Each row is a point on a landscape with many valleys, with its height.
From any point a ball rolls to the lowest of the 2 points nearest to it. It stops when none of these is lower. Distance is the straight distance between rows; heights are no part of it.
k265: [ -7   4 -35   3  12  27  -1  -4   9  -1   0  17  30 -26   5 -37 -14  18
   8  16  -8  31  -5  15  35  -9   4  -9   0  24  14 -13   3   8   1  15
   9  -9  -8   9  -6  -5 -16 -18   5  -1 -23  25]  h=223
k707: [ 10 -19 -14 -22   4  28   1  19   4 -16  -7  11  -1 -17   7  -3  20  14
  16 -16 -10 -13   4  10  10  -4   2 -34  18  -2  23  -1 -17 -13 -11   9
 -15  -3  17 -14  15   1 -24  14  36  -1 -18   6]  h=492
k60: [  2   2  -6  18   2 -12  -3  -3   5   3  12   9 -11   8  -2  12   5 -15
  -1   5  14  -5  -9  11  -7  11  -4 -11   3  -7  -5  10  -9   4 -16   5
  -3  14 -15 -11  -6 -18  -4  12  -3   1   6 -10]  h=396
k788: [-11  -2  11 -10  -3  -4  -6 -18  20   3 -10  -7   6   7 -26 -28 -13  10
  20  -9 -21  -8  13 -13  -3 -25   5  17  -8  22  12  -1  22  19  15  11
   5 -10  -6 -12  -3  12 -10 -20  22  16   2  19]  h=252
k177: [ 22 -25  13  -7   9  -1  -5  -6  15 -17   2   8  -7 -15 -20  -6  16   6
  10 -17  25 -19  11 -12 -11  12 -18 -24   7 -15  10   1  -1   3 -13  -1
  -4  14  -9 -21  12  13 -11  -4  24  -9   5  -3]  h=322
k531: [ 17  -8  17   3  21  19  -1  -5   1 -13 -15  17  -4 -12   7   3  18  -2
  -1 -12  -4   0  14  22  24   4  -1 -34  -1   2 -23   7 -26 -20 -19   1
 -10  13   8   4  -4  -1 -27  -5  36   1 -12   4]  h=404
k556: [  3  -9  -6  -4 -28  -7  11  -4  -6  26  -1 -23  12 -20   4  24 -10 -20
   0  23  10  24  -4  -7  26   4   3  33  -4  13 -12 -13  -8   0  20 -13
  10 -16  -2   2  14  -4  28  -6 -13 -10   1 -12]  h=715
k313: [  0  14  36  -3   3   2  22  30 -26 -17 -18 -29 -16   2  29  23   7   0
 -11 -14  -9  -2  16  -1  -4  23  18  -4 -15   7 -21  -6 -12 -35 -13   5
   8  13  10  46 -18   7  29  24   3 -18   9   3]  h=467
k310: [  6   0 -14 -14   7  -7 -11 -12   0  -9   4 -25  -1  -1   3  22   0   3
   1   6  12 -13 -10  15   8  -8   7  -4 -22  -8   5  17  13 -17  -6  -6
  -2  -1  20 -10  16 -12   6   8 -12   0  12  -5]  h=279
k731: [  0  -5 -21   9 -31   6 -19   5  -5  -7  13  20  11  36   5  17  11  -2
   4  -7  11  -9 -28   9  -6   1  -2 -26   1 -20  13  19   5  11 -11   2
  -8 -11  12 -29  15 -15  -2  17 -15  -6 -12 -10]  h=299
k763: [ 14   0  -4  11  -7 -12   1 -16 -16  -3  -9  -3  17 -10  18   6   5   3
  14   2   9  39   1  25  15 -18   8  21   8  13 -18   0 -13 -26   0  -3
  15 -16  -8  25   1 -17   7  -6 -13   2 -11  10]  h=676
k830: [ -7   5 -16 -12   9   7  -7  21   4   7   3  21  -8  26 -27 -12  -2   0
  -8  -6 -15 -39  -7  10 -42   5  -4  -7  24 -21  -7 -11   2   6   3  -8
  -3 -13   7 -23   7  13   6  -7 -15   5  12 -26]  h=318
k509: [ 27 -28  33   5  -7   0 -19 -33  16  -2  10  14   1 -24 -11 -14  11  28
  -4   3  15 -14  31 -14  17  28  -4  -9  -1  -8  -4   8  -9   7 -11  28
   7  20 -23   0  -3  15 -32 -18  28 -12   4  28]  h=203
k202: [ -8   0 -43 -18  12  17  22  25  -4  18  -4  19  -8   5  -6  -8  -6 -36
 -22  24   9 -16  -2  11 -10  19  10 -15  26 -22 -11  -5 -28   3   8  -6
 -18   4   1  -1  20  -1  13  30   4  22   9 -12]  h=466
k979: [  1   3  14   4 -11 -10   7  -6  -6   3  10 -15  -6  11   7  27   4  -5
 -12  11  18  15 -10 -12   9   4 -18  19 -22   7  -1  10   7  -4   9  -8
   5   2 -13  -6   8  -9  17  -4 -15  -8  19 -16]  h=729
k252: [ 22 -12  -3  -2  10 -11   2 -12   0  -6  -1   4  -5  -4  11   6  22  -2
   7 -12  16 -10   2   7   3   1  -4 -22   1 -13 -12   4 -11   1 -21   0
 -10  16   3 -12   0  -1 -14  -1  16 -10   2   0]  h=360
k244: [  1   3 -11  14   7  22  -7  -6  11  18   0  28  16  -7  -7  -9  -1   3
  -9   3  13  18  10 -17   5   4 -17   9  22 -16  -4   1  -3  24  -5  18
   5  26 -25  -1  11  -2  -9  14  13  18  -5  22]  h=323
k793: [ -5  15   6  -9  10   7  22  26  -7  -6 -17 -28 -15 -17  16  15  14 -13
 -14   0 -20   5   2  14   2  22   2   9  -2  22 -24 -10 -24 -31   8  -3
   4  11   7  36 -20   6  20  22   6  -7  12   5]  h=487
k38: [ 17  -7  16  17  14  15  -1 -28   7   1   3   5  -5 -24   0  -7  -6  30
  11  -8  -1  -2  19 -13  15   5  14  -1   1 -16 -26   0   0  -5 -15  21
  -9  12  -1  19 -29  18 -39  -1  16  -4  -4  28]  h=294
k565: [ -7 -11 -37   1  -1   2 -12  17  15  15   8   6 -24 -16 -20   8 -29   1
 -18  23   3 -10  -3  11 -23  24   5 -20  -8 -18  22  -3   2   5   3   4
  -7  11   6  -6  34  -2  14  -4   1  -4   7 -18]  h=332
k983: [-15  28 -22  -2  -1  -7   8  26 -17  25 -23 -13 -13  15   7  -7  -1 -18
 -11   0 -12 -10 -11  12 -23  -2  -6  16   8  -7 -18 -12   6   0   7   2
  -2 -12   0   6  -4   4  23  15 -25  16  25 -23]  h=450
k543: [ -8   8  -3  10  11  15  11  -6  16  14 -10   3  15 -23   9 -34  -7  20
   8   4 -12  21  15  -1  35 -11   5   3  15   8   7 -17 -10  -3  -4  12
   3 -18 -10  21 -23  -7 -18 -21  10   4 -17  28]  h=243
k89: [ -6   5  14   0  12  -1   5  13 -19 -18  -6 -20 -14   2  22  -1  24   2
  -4  12   9 -10   3 -10   9  23 -13   0   5  14  -7  -4  -6   5 -23   4
   0  33 -31  14 -13  -5 -12  10  10  -3  18   0]  h=513
k502: [-17  16  13   7   2  -3 -11   1   0   5   1  -4  -2  18 -17 -16   4  -2
  12   3 -21 -27 -16 -13 -19  -1 -10  16  -6  -2   9  -2  27  14   8  -9
 -15 -10   4 -15 -19  14   5   3 -11   3  15 -13]  h=417
k94: [-11   5  16  15   1  -3 -11 -22 -16 -10  21 -13  -6 -13  18   3  -7   3
   6   3 -13  12  -9 -16  17   3  -1  15 -21   7  -3   2   8   1 -10  -8
  -4   3   4  10 -24  -9   1   3 -14  -9  -7  13]  h=633
k896: [ -1   9 -20 -17  22  14  10  16  16  14 -19  -2  -9 -16 -10   0  -3 -11
 -13   9 -22 -11   3   9 -24  -7   4   6   6  -9 -14  -3   7 -17  18 -18
  -4   7  16   7   8  12   8  11   1  21  21   6]  h=281
k840: [  9 -12 -37  -6   1  11  -2  19 -13   0  -4  13 -18  16 -11   2  -8 -31
 -13  24  14 -26  -8  16  -7  16  -2 -18   5 -22  14 -10 -24  10 -15 -18
 -22  17 -10 -22  31 -10  22  24   0   6   6 -28]  h=432
k844: [ -8  10 -26  -4   1   1  -8 -10  -5   2   8  -3  -1   9  -7  12 -13 -10
  -9  18  -1 -25 -20   7  -3   3   9   2   8 -27   5   9  19   2  10 -16
 -13 -26  21  -4  13 -10  11  15 -20  15  14 -12]  h=242
k578: [ 10   0   8   3  -2  -7  19 -23  22   1  12  -1 -12 -16  19  22   6   4
  -4  -9   4  27   6 -13   6  10  -1   4  -4 -11 -20   1  -8 -11   0   4
  -1   7  11  17 -10   5  -9  -3  -8 -16 -14   0]  h=353
k78: [ 23 -14  17 -10 -17 -11  13 -18 -15 -35   0 -15 -14  10  30  12  15   5
   1   2  11   2  -9  -1   5  22  13 -27 -35  11   1   9 -21  -3 -34  -3
  -4   2  18   3 -15 -11  12  -6 -11 -15   0 -15]  h=553
k748: [ 14  -7  31 -16  -1  -5  11   5 -14  -3  -3   2   7   9   9  -4  29  10
   6   3  27   5  12 -13  29 -20 -17   4  -2  20  22   8  10   4 -11   5
  20   4 -25 -27   1  -5 -14 -17  11   0   0 -11]  h=495
k127: [ 15   2  43 -12   1   7  26  12  -6  -4   4 -30   2  -7  12  10  -6   6
 -11 -34  10   1   9  -4  -3  11  19  -7 -10   7 -12  -1  -5 -10   3   1
  17   0   8  13 -21  25   7   6   6 -14 -11  -9]  h=403
k347: [ 13 -15 -22 -15  15  -5 -17   9 -13 -12   0   8 -16  25 -15   2  -1 -11
   1   1  14 -37  -6  11 -30  -5  -9 -14   4 -23  -1   4  -4 -14  -3 -30
 -13  11   7 -22  29  -1  13   0  -5  -5  28 -19]  h=354
k255: [-19  18 -14  -7  -3  -9   8   1  25  17 -25  -3  13  -5 -11 -31 -14   4
   0 -15 -20  27   7 -20 -18  -4 -15  15   6  12   9 -21   4  22  27   2
   1   4 -13  26 -11   1  -1 -19   4  21  -9  27]  h=257
k557: [  2 -17  14  -2 -11   2 -25   1  27   7   0  20  -3   5 -24 -11   4  11
   9  -4   2   3  23 -31  -2  -4 -25  16   7   2  11  -1  17  18  11   8
   4  24 -14 -26  16  18   0 -16  21  -5   0   3]  h=186
k250: [-17  19 -21  -4   2 -13  16   9 -13   9  -5 -27  -5 -16  21  -1   2 -15
  -1  14 -18  16 -16  19  -8   8  12  17   7  15  -4  -9 -14   2  -4   0
   4 -14  -1  23 -22  -6  19  10 -25   3  -3  -1]  h=147
k421: [-10   8   1 -14  14   1  -5 -16 -11 -19   3 -33  -2 -25   8 -10 -18  -7
  -1  19 -12  15  -7   8   6  11  24   2 -25   5   7   4  -6   5  -8 -11
   5  -3  14  10  -7 -10   8  -2 -12  -3  -3   3]  h=623
k709: [ 10  11  17  32 -25 -18  -2 -32 -21 -13   0 -10  17  -4  28  18   6   6
   5   2  -4  25 -14   3  27  -5   4  27  -5   7 -13   2 -12 -27   4   2
  -1 -15   6  21  -6 -11  12   6 -24  -4 -18  -5]  h=664
k988: [ -6 -15 -43   9 -19   7 -13  17  -4  11  20  20 -13   9 -23  14 -24 -17
 -15  24  17 -11   6  14 -11  16  15 -27  -5 -26  19   7  -8  16  -4  -2
 -14  13  -1 -24  32 -22  28  16  -3  11   5 -17]  h=380
k608: [-12   3  15   5   4  -3  -8 -10  -2 -14 -10   1   2  -6   9 -19  12   6
  11   3   5   4   2   0  18  -5  -1   9  16  -1   8   4  -4  11 -26   9
   4   3 -19  -4  -3 -12 -20   1   9  17   3  13]  h=424
k43: [ -8  -5 -28 -11   3   6  -1  22   4  13   5   5 -11  12   1  12  -8  -6
   0   0  -9   4 -17   4 -19 -17  -3  -8   1  -5  -5  -9   9  12   9   1
  12  -6  19 -16  14   9  11 -12  -5  -8   5 -13]  h=262
k42: [ 14 -20  29 -18 -11   0   7  20 -16   2 -26   9   7  23   8  -7  31   0
  26 -10  30 -10  18  -2  18 -28  -9 -13  20  20  12  -1   0  -1 -26  13
   7  -3 -18 -22   5  -3  -7   0  27   5  -2 -16]  h=517
k449: [ 15 -17 -25 -19  27  10  -4   5  -7  -7  -2  -9 -18  -6 -18  19 -12 -11
 -12  16  -2 -17   8  13 -19  10   3  -7  -8  -4   1  -6  -2 -16  -5 -25
 -10  17  21  -9  31   6   3 -11   7   5  14 -14]  h=324
k517: [-11  10  -1   5  -5   5 -17 -13  12  -8  10   4  -9  -2 -19   4 -23   5
  -8   3 -12  -2  -5 -14   2  27  -8   3 -19  -8  22  10  20  11  12 -13
  -8  -3  13 -24  -7  -2  17 -18  -9  -1 -11 -13]  h=756
k417: [ -3 -16 -20  -7   1   7  -9   9  30   5   5  24  -5  15 -25  -3   3   0
   2 -14  15 -32 -10  -1 -33   4  -7 -23   9 -22   6 -12  -3   7  -7  10
 -14  -2   3 -12  12  25 -10  -3   7  -3   4  -3]  h=277
k301: [ 16  -2  -3   6  22  14  11 -15  18   2   2   8  -6 -29  11   2 -11  13
 -11  -1  -7  15  15  -5  19  17   5  -9  -7  -2 -21   1 -14 -15  -1   6
  -3  14  12  17 -20   5 -29   9   0 -12 -10  29]  h=325
k827: [ -2   7  24  -4  -3   0  25  -2  16 -13  -3 -12  11 -21  19   6  -3  14
   1 -30 -10  19   3  -4   7  -6   8   8   7   1  -8  -7 -12  -7   9   1
  16 -12  14  29 -15  19  -2  -2  -2   0 -22  11]  h=376
k773: [  7  -2   1 -16  37  12  -5   7  19   5 -13  -8  -3  -8 -30 -19  -2   1
 -13   0  -9 -12   6  -8 -30   8 -15   2   6  -8 -12 -10   5   3  12 -12
  -9  19   5  -2   4  31  -7   6  22   2  16   5]  h=260
k978: [ -7  -1  12  18  -3  -2 -25  -2  12  -1  11  25  -4  15 -19  -8 -11  -3
  16  -6  -9  -8   1 -11 -20  -5 -29   8   7   2  17  10  18  11  10  -2
 -10  10  -2 -27  18   7  -1  -2  18  -4   2   0]  h=217
k349: [  3   2  44   4 -10  -9  10 -15   5   7  -2 -21   8   4 -12 -10   1  19
  17 -23  -4   8  20 -19   3 -23   7  26   4  19  -4   0   8   5  11  -1
   1  -8  -9  13 -17  15 -13 -13  12  13   2  15]  h=276
k16: [ -5  -8  17  -5 -15  -1  -4  11 -16  -2   4  19   4  11  -7  -4   9  -6
   9   6  10   9   4   7  17 -30  -5   7 -13  35  27   8   7   7  -8   5
   0  -8 -13 -21   6  -4  -5 -15   0 -15 -24 -13]  h=473
k73: [-24  16 -12   5   8 -16  -4  15 -19 -14 -18  -3  -7   3  22 -10   8  -1
   7 -18  -9 -32 -10  24 -15 -16  22   4  23   3 -17   0   0  -2  -1 -11
  11  -1   9  30 -20  -8   5  23  -4   5  31  -1]  h=478
k269: [  9  -6 -32 -10  15   7   9   2  16  21   0  -9 -15 -18 -22  16 -12  -9
 -28  17  -6  -4   2   9  -7  14  -4  -5  -8 -13  -6  -1   2  -9  20 -11
  -5   6  18   2  16   8   8   0  -1   3  12 -10]  h=301
k579: [ 31  -3  33 -15  -1   8  27  21 -21  -6  -7 -41  -7   6  15  17  -1  -1
 -16 -17   3 -15   4  10 -19  33  20 -25 -20   0 -23  -4  -1 -21 -11   0
   0  12  20  18 -20  12  11  12   8 -11  13  -8]  h=435
k201: [ -9   4 -18  -2 -19   2   4  15  -7  14   3  21   2  30 -18   4   5  -9
 -19   2  10 -31 -21   5 -22  29  -4  -8  16 -43  -4  -5  -6   2  -1  -7
 -14 -16   5 -22  -1  -3  13  10 -20   3  12 -35]  h=344
k219: [-13  21  14  23 -18 -15  -9   1 -24 -23 -12  -9  12  -7  39  21  14   7
   7 -14   6  11  -9   6  20 -19   4  31  12   8  -3 -17  -1 -28  -7  -1
  18 -15   6  36 -16   4  14  11 -13  -6 -18  10]  h=653
k666: [ 11 -14 -29  -9  -1   7  -5  37  -2  35   7  14  -8  13  -8   5  -3 -10
  -6  13   2  -4  -1  -2 -25  -6 -19  15   0 -11   5 -11  20   4  10  -2
  -3  12   2 -30  34  14  23  -1 -13  -5  17 -16]  h=287
k53: [-14   6   5 -11   6   6  -7   3   6   2  -5  -8  17   7 -25 -24 -10  -2
  15 -12 -15   4   2  11  -1 -40  17  -3  -1  27  25  -6  15   3   1  16
   5 -27  -2 -12   9  -5 -20  -6  12  13  -6   6]  h=224
k119: [ 19  -6  40   2   8 -13  12 -11  -9  -6  14  -6  -2  -6   6  18   8  21
  -4  10  20  12  22  -9  20  13   8  -9 -25   9 -13   6  -1 -12  -7  12
   3  13 -14  17  -6  -6 -23 -10  -4 -15   7   7]  h=346
k899: [-14   1  -5  25  -5   3  -1  -2  16   6   6  37   5  29 -15   6 -12 -16
   4 -13 -12  -5  -8  -8 -26   2 -20   3   9 -11  -4  12   8   6  17  -9
  -9 -12  10 -18  12   7   9 -12  -5   4   6 -24]  h=254
k743: [-15   3 -11 -12  28   2   4  -2   3  -6   1   8 -27   6 -10   1 -19  -8
 -19  20  -6 -43  -7   0 -17   7  12   6  19 -31 -12  -4   4   7  16 -28
 -21  -2   6   3  -6   0   8   7 -20  13  14 -11]  h=274
k955: [  3  -4  16  19 -27  -8   0 -16  17  11  17   6  -3  -7 -10  37 -17  -7
  -7  16   5  16  -7 -14   6  25  -9  17 -13  -7  -7  12   5  -2  25 -18
 -10  -7  -2  -8   5  -6  24  -3 -23 -15   0 -22]  h=737
k629: [-15  16  15  -4  14  -5   2   8  -5 -24 -10 -14 -21  16  -3  -8   7  -3
  -6  -7   4 -42  -7  14 -25   0   7  -3  13 -19 -17   1  -7  -3  -5 -28
 -23  -5   7   1   0  -2  14  10  -7  11  14 -26]  h=306
k742: [  4   5 -30  19 -21 -11   1  -8 -11  22   8  17  25  -9   6   3 -20 -11
   7  17   0  36   0  24  21 -19  12  17   2   5  -9  -2 -15 -13  14   3
  14 -16 -10  11   6 -19  15 -12 -21  -1 -11  16]  h=687
k528: [ 24 -35  27  -9 -17  -7 -24 -19  20  -6   3  12  -2  -6 -27 -13   8  21
   8  10   6 -21  23 -28   7  15 -10  -2   5   6  21   6   2  16  -2  18
  15  24 -19 -18   8  30 -15 -22  35  -9   0  24]  h=135
k322: [  5  -3   3  -4 -18  -1  -1   4  -2  -9   8   0  10  19  -3  12  19   0
   5  -5   6  -4 -12  -7  -1  -6  -7 -12 -18  -2  38  16  19  10  -1  -9
  -8 -13   4 -41   4 -13   4   6  -6  -2  -8 -17]  h=357
k758: [ -4 -16 -15  -4   3  21   4   2  15  -7  -9  13   4 -11   1 -11 -10  11
  17  -4   2   6   9  12  19 -21   8 -29  14   6  20   2 -15   4  -7  27
   1 -17  12  -4  11  -2 -35  -7  27  -9 -31   3]  h=468
k622: [ 10   3   4  -6  30   2  12  24  -5  -3  -8 -19  -5 -15  11  -1  20 -10
 -18  12 -20  12   8  -6   2  18 -14   4 -15  21 -12  -9  -7  -6   6  -3
   6  29 -12  11 -14   6  -1   1   1  -3  11   4]  h=500
k589: [ -9  15 -16  -5   8   5  26  22  -2   9  -1 -26  13 -21  15 -10  10  -1
  -3   4  -3  20  -6  16  16 -12  11   1   9  19  -5 -14  -1  -3   1   7
  18  -6   1  21 -23   2   2  15 -16  -4 -11  10]  h=184
k445: [ -6   3  -5  -5  19   2   1  -5  30  17  -9   1   5  -9 -22 -12  -8  14
 -12  -2  -7  15  11 -15 -10  -5  -4  12  -5   5  -2 -11  10   6  15  -2
   2  20   3  10  -2   7 -14  -7  12   6  -2  24]  h=238
k670: [-11  16 -32  14  -8 -21   5   3 -24 -11 -11 -13 -12  18  25  17  13  -5
 -12  10   3 -18 -12  20  -8   1  12   6  11  -7 -12  -1  -6 -11 -17  -7
  -6   2   3  34 -17 -29   4  26  -7   1  29  -9]  h=457
k796: [ 27   0  39  20  -4 -16  -1 -37  -7  -6  10  10   3  -6   4  25   8  25
   5  -2  19  12  17  -7  33 -11  -3  -6 -25  -7 -19  16  -1 -17  -6  13
 -10   9 -15   0   9 -16  -7  -6 -13  -7 -13  -6]  h=386
k656: [  3  -1  39   9  -2  -8  -7 -20  -2 -21   7  -5   4  -3  -4 -17  17  11
  12  -5   7  -4   9 -20  13  21  -4   1   8  12   5  18   7  16 -10  13
   5   3 -21  -8   2  -4 -18 -13  12   4   0   2]  h=405
k520: [ 24  -6  10  -3 -11  -3  -1 -16 -10 -14  11 -16  -4   3  28  15   2  11
   8  -8  10   6   1  15  10 -16  31 -24 -25   1  -9   7  -7  -8 -22  -3
  -3  -4  20 -14 -20   2  -5  -4  -8 -23 -22  -1]  h=585
k371: [ -1 -18 -26  -8  -8  12 -14  -3   4  -8  11  30   5  19 -12   1  15 -12
   9  -6  19 -28 -19  -9 -17   0   3 -32  10 -36  12  -2  -4  14 -15  14
  -8  -2  -2 -23  24  -1 -14  26   4   8  -6  -1]  h=228
k496: [-28  27 -17  16  -4  -7  -2  -9  -7  14  -7  18  -1   8  -2 -24 -11  -9
   4 -15 -14  10  -3  -1 -23 -15   5   9  26  -6   4  -3  -1   1   3   6
   0  -5 -11  24 -10 -21  -8  13  -9  27   4  26]  h=149
k336: [-13   8 -24   4   2  -6 -13 -15   1   4   0  12  13 -16  14  -4 -22  -7
   7  12 -28  23 -12  16  17 -19  -2  15   1   7  -8  -7  -9  -2  14 -11
  22   3   4  25 -12  -8   4 -15 -10   3  -9  39]  h=696
k8: [ 23   0  56   1   6  -6  15 -12 -16  -4  10  -3   2  -6  -7  -5   1  20
   1  -9  17   3  34  -6  21 -14  12   4  -6  17  -5   1   0 -11   6  10
   9 -11 -17  16 -16  -3 -25 -18  14   5  -3   1]  h=308
k14: [  3  -6  -7   8  -3   3 -26  31   4  23   6  28  -6  25 -32 -22  -2   0
  -7   3   4 -10   5  -8 -36   0 -25   9  -2  -8   7  -4  23  11   9   4
  -7  12 -15 -29  31  16   8  -1   2  -1  15  -6]  h=255
k95: [ -1   3   7   5  -2  11  -6   8  14  22  -3  23  27  -5 -13 -10  -7  15
  -2  -3   9  31  20 -20  20  -8  -6  13  15  11  18   3  10  27  14   9
  16   5 -24   4  22  -9  -1 -14   9  12 -15  13]  h=298
k453: [ 17 -17  18   6  10  14  -4 -20  20  -1  -1  -1  -5 -13 -23 -12  -7  15
   3   1   2  -5  33   1  17  19  11 -18   2   2 -15   1  -1  -7  -8  26
  -5  10  -4   7 -12  13 -40 -13  43   2   9  28]  h=258
k369: [ 13  -7  14 -14 -16  -9  13  -5 -12 -10  -3 -30  15 -12  21  24  11   2
 -12  19  27  25  -7  -1  29  -4   1  12 -17  16  -4   3  -4 -15   2  -1
  14 -11  -1   7  10  -7  16   0 -10 -14  -1 -12]  h=722
k544: [-20  25  -9   2   2  -9   6  21   5  15  -6 -14  -4  12  -5 -11   5   1
   1 -14 -21 -22  -7   2 -38  -8   4  12   4   0 -12 -12  19   3  17   0
   2 -13   3  -1 -17  14   0  -3 -17  12  22 -13]  h=434
k138: [ -9   6  25  -5  21   7  -4  -1  -8 -11 -21 -16  -1 -11  27  -7  15  -3
   6 -16 -19   3   1   6  13 -15   8   8  15  15 -14   4  -8  -6 -12  -7
   2   1  -4   6 -17   6   1   8  19   3  -2   8]  h=516
k215: [ 15 -32  23 -19  -8  -2   3  23   2   1  -3  16  -4  15  -4 -11  30 -11
  18  -3  14 -18  24 -12  -1 -16 -29  -6  28  11  20  -5  -1  -9 -16   2
   4  17 -16 -29  30  16  -5  -5  38  -2   0  -9]  h=539
k302: [ 17 -18  13 -14   8   1 -24 -11 -15 -11   8 -15  -5   7   0  11  -4   0
   4  -8  11 -17  -1 -16  -4  -2 -10 -10 -24 -16  -5  13  22 -11  -7 -17
  -1  10  16 -17   4  18   4  -6  -3 -14  10  -2]  h=314
k160: [ -7   2  -8  16 -11  11  -1  11  -1  13  10  33  -1  36 -27  -2  -2  -9
  -6  -6  13 -10 -17  -7 -25  21 -20 -10   8 -25  13  12   7  -4   4   9
  -7 -17  -6 -32  29  -3   7   6 -12  11   1 -30]  h=297
k698: [  0   1 -41 -18   0   6  17  20   8  16   2  -9   9  -3  20  16   6  -6
  -8   9  -9   5 -18  22  11 -16  13  -2   8  -3  -8 -15  -4   3   2   5
  19  -3  20  -1   1   6   7  10  -9  -4   3   1]  h=225
k881: [-32  17 -27   2  12  11  -4  -3  13   0 -21  19  14   3  -6 -23 -23 -23
  -5   3  -7   7 -13  -9 -24   3   7   9  22 -17   1   1  -9  11  17  -3
  -2  -6   4  32   6 -13  -8  18  -7  32  -9  22]  h=180
k30: [  2 -11  29   5  -8 -16 -17  -3  13 -13   8   7   3  -9 -26  -9  10  11
   4   0  13 -13   7 -21 -14  32 -19 -22   0   3  28  20  16  16   0   3
  -2   7 -21 -33   5   0  -4 -22  18 -19   0  -4]  h=366
k297: [ -8  17 -20  26 -17 -18   3   4 -17  12   0   9  -6  31   7  12   2 -17
   8   6  -5   5 -14  16 -10   6  -1   3   5  -1 -11   7 -10  10  -9  -5
   2  -9  -5   7  -9 -25  13  13 -10   0  15 -16]  h=429
k374: [ -6   9 -21   5 -18 -28  -1  -6   0  19  17   2  10  -8   2   5 -19  -7
   7  -5 -24   9  -9   8   5 -27   1  20 -11  10  -5 -20  -7   9  41 -10
  12  -5  -2  16 -14  -3   6 -27 -30   1  -2  29]  h=703
k872: [ -9   3  14  18  -2  -6  -1   0 -21 -16   1 -18 -12   9  35  18  11  13
   3  -8   0   6   3 -13  15 -11  -2  18   5   2 -13 -14  14 -17 -10   9
   0   5   1  34 -25   5  -5  14  -9 -15  -1   3]  h=644
k847: [  9   1   0  -8 -14  -2   3 -19 -21 -14  15 -36  12 -10  24   7 -15   1
   4   3  -1  10 -17  10  24   2  23   2 -28  14  -9   7 -13  -3  -5 -12
   0 -16  31   4 -11   5  15  -1 -16 -24 -25  -1]  h=609
k468: [ -1   4 -12  -3 -18 -13  21  -5  12  19  12 -20  -1 -19   5  13 -19 -14
  -5   7  -8  21   1  -6   7  -6   6  35 -20  19  -9 -22 -14  -1  27  -6
   6 -10   6  19  -8   0  11 -12 -20  -3  -5   8]  h=709
k947: [-26  15 -32   3   4   5  -8  -5   7  17   3  10   9  11 -14   0 -25 -18
  -4   2 -12   1 -19   2 -18 -11   1   6   9 -15   6  11  13  16  23  -7
   3 -13  18   7  21  -4   8  10 -17  24   9   7]  h=209
k346: [-21  26 -21  13   0 -12  -2   4 -21   8   2  -8   8  -1   8 -14  -8 -19
  -3   6 -11  20 -25  21  -7 -12  10  22   8   6  13  -2   5   8   9   4
   7 -11 -12  18 -13 -22   1  16 -22  15   2  13]  h=106
k822: [  8  -6 -12   1  14   6   8   2   2 -10  -4  16   6 -13   9   4  -3   8
   5 -13 -10  11  12  31   8 -21  16 -26   6   7  -8   8 -28 -17   2   5
   7  -5  25   4  -1  -2 -23 -14  19 -10 -28  11]  h=441
k598: [  8  -2  16   7 -12   0 -12 -22  13 -10  24  -4   1 -13  -4  25 -15   9
  -6   1   7  15  -2 -16  13  24  -6 -11 -28  -5  17  20   4  -1  21  -9
  -3  -2  12 -23  15   5  23 -14 -13 -14 -16 -22]  h=747
k915: [-15  17  13  -3   4   0  -4   2  -5 -21 -11  -9   4   7  32   0   2  -4
   3 -18  -7  -9 -19  19  -6 -18  12   1  16  -1  -6  11   1   2 -10  -4
   5 -17  12   7 -10  -6  14  21  -3   8  -4  -9]  h=499
k990: [ 11 -10  52   6   4  -3  -3 -25 -11 -16  16 -11   6   7  -8   4  -2   7
   4  -6  -6 -10  -4 -30  -8  24  -9   8 -38 -10  -6  16  25  -4   0 -12
 -12   3   0  -4  -6  15   0  -8 -13 -11   8   2]  h=347
k941: [ -5  -6   9   8   2  -3   4  -1  -2  -9   5  13   5  13  12  -5  12   1
  18  -9   2  17  -4  15  18 -26   2   5  15  23   5   0   0  18 -17   9
  10 -17  -6 -10 -10  -3  -6 -16  12  -3 -17  -9]  h=448
k144: [-18   6 -16   1   6  11  -9  -4   0   1   6   8  23 -11 -12 -24 -19  11
   8   6  -3  21  -9   2  10 -19   2 -10  -3  26  32   1   2   7   1  21
   7 -19  -6  -4  22 -18  -7  -6   0   9 -31   7]  h=177
k886: [ 13  -8   8  -8  -6  -9   6 -10 -13 -19  -1 -17 -10  -2  29   8  24  -1
 -13  17  13   0  -5 -16   7  33  -3 -17 -16  -6  -8   8  -9  -1 -32   0
  -5  16  -6  12  -4 -11   4  15 -11 -10  10  -9]  h=529
k324: [-16   1  -4   9 -16   6 -11   1  25  25 -20  23  18   2 -17 -24 -19  15
  -2 -11 -10  35  17 -28   7 -20 -13  22  -3  24  17 -18  13  30  15  12
   1   1 -22  14   3 -16  -4 -17   9  16 -20  30]  h=275
k84: [  0 -10   0  -7 -10  -1  -5  11  -3  -2   8   3  -1  37 -18  -5  21   0
  16  -5   0 -27 -15  -9 -17   3 -21  -9  -8  -8  20   6  30  -1  -1 -13
 -12 -17  -3 -44 -11  12   8  -2   2 -10  12 -19]  h=392
k718: [-24  21  -5  -1   7   7  17  11   8   7  -5 -14   0 -25   8 -21   4   2
  -2   0 -19  17  16   0   0  -1   4   4   5  20   3 -13  -6   4  -3  12
   6   1  -5  20 -37   2 -24   3   6  12 -11  22]  h=214

For each start below, name the point where the ball stops.
k42: k177
k990: k346
k915: k177
k840: k445
k709: k528
k629: k346
k78: k528
k369: k528
k127: k528
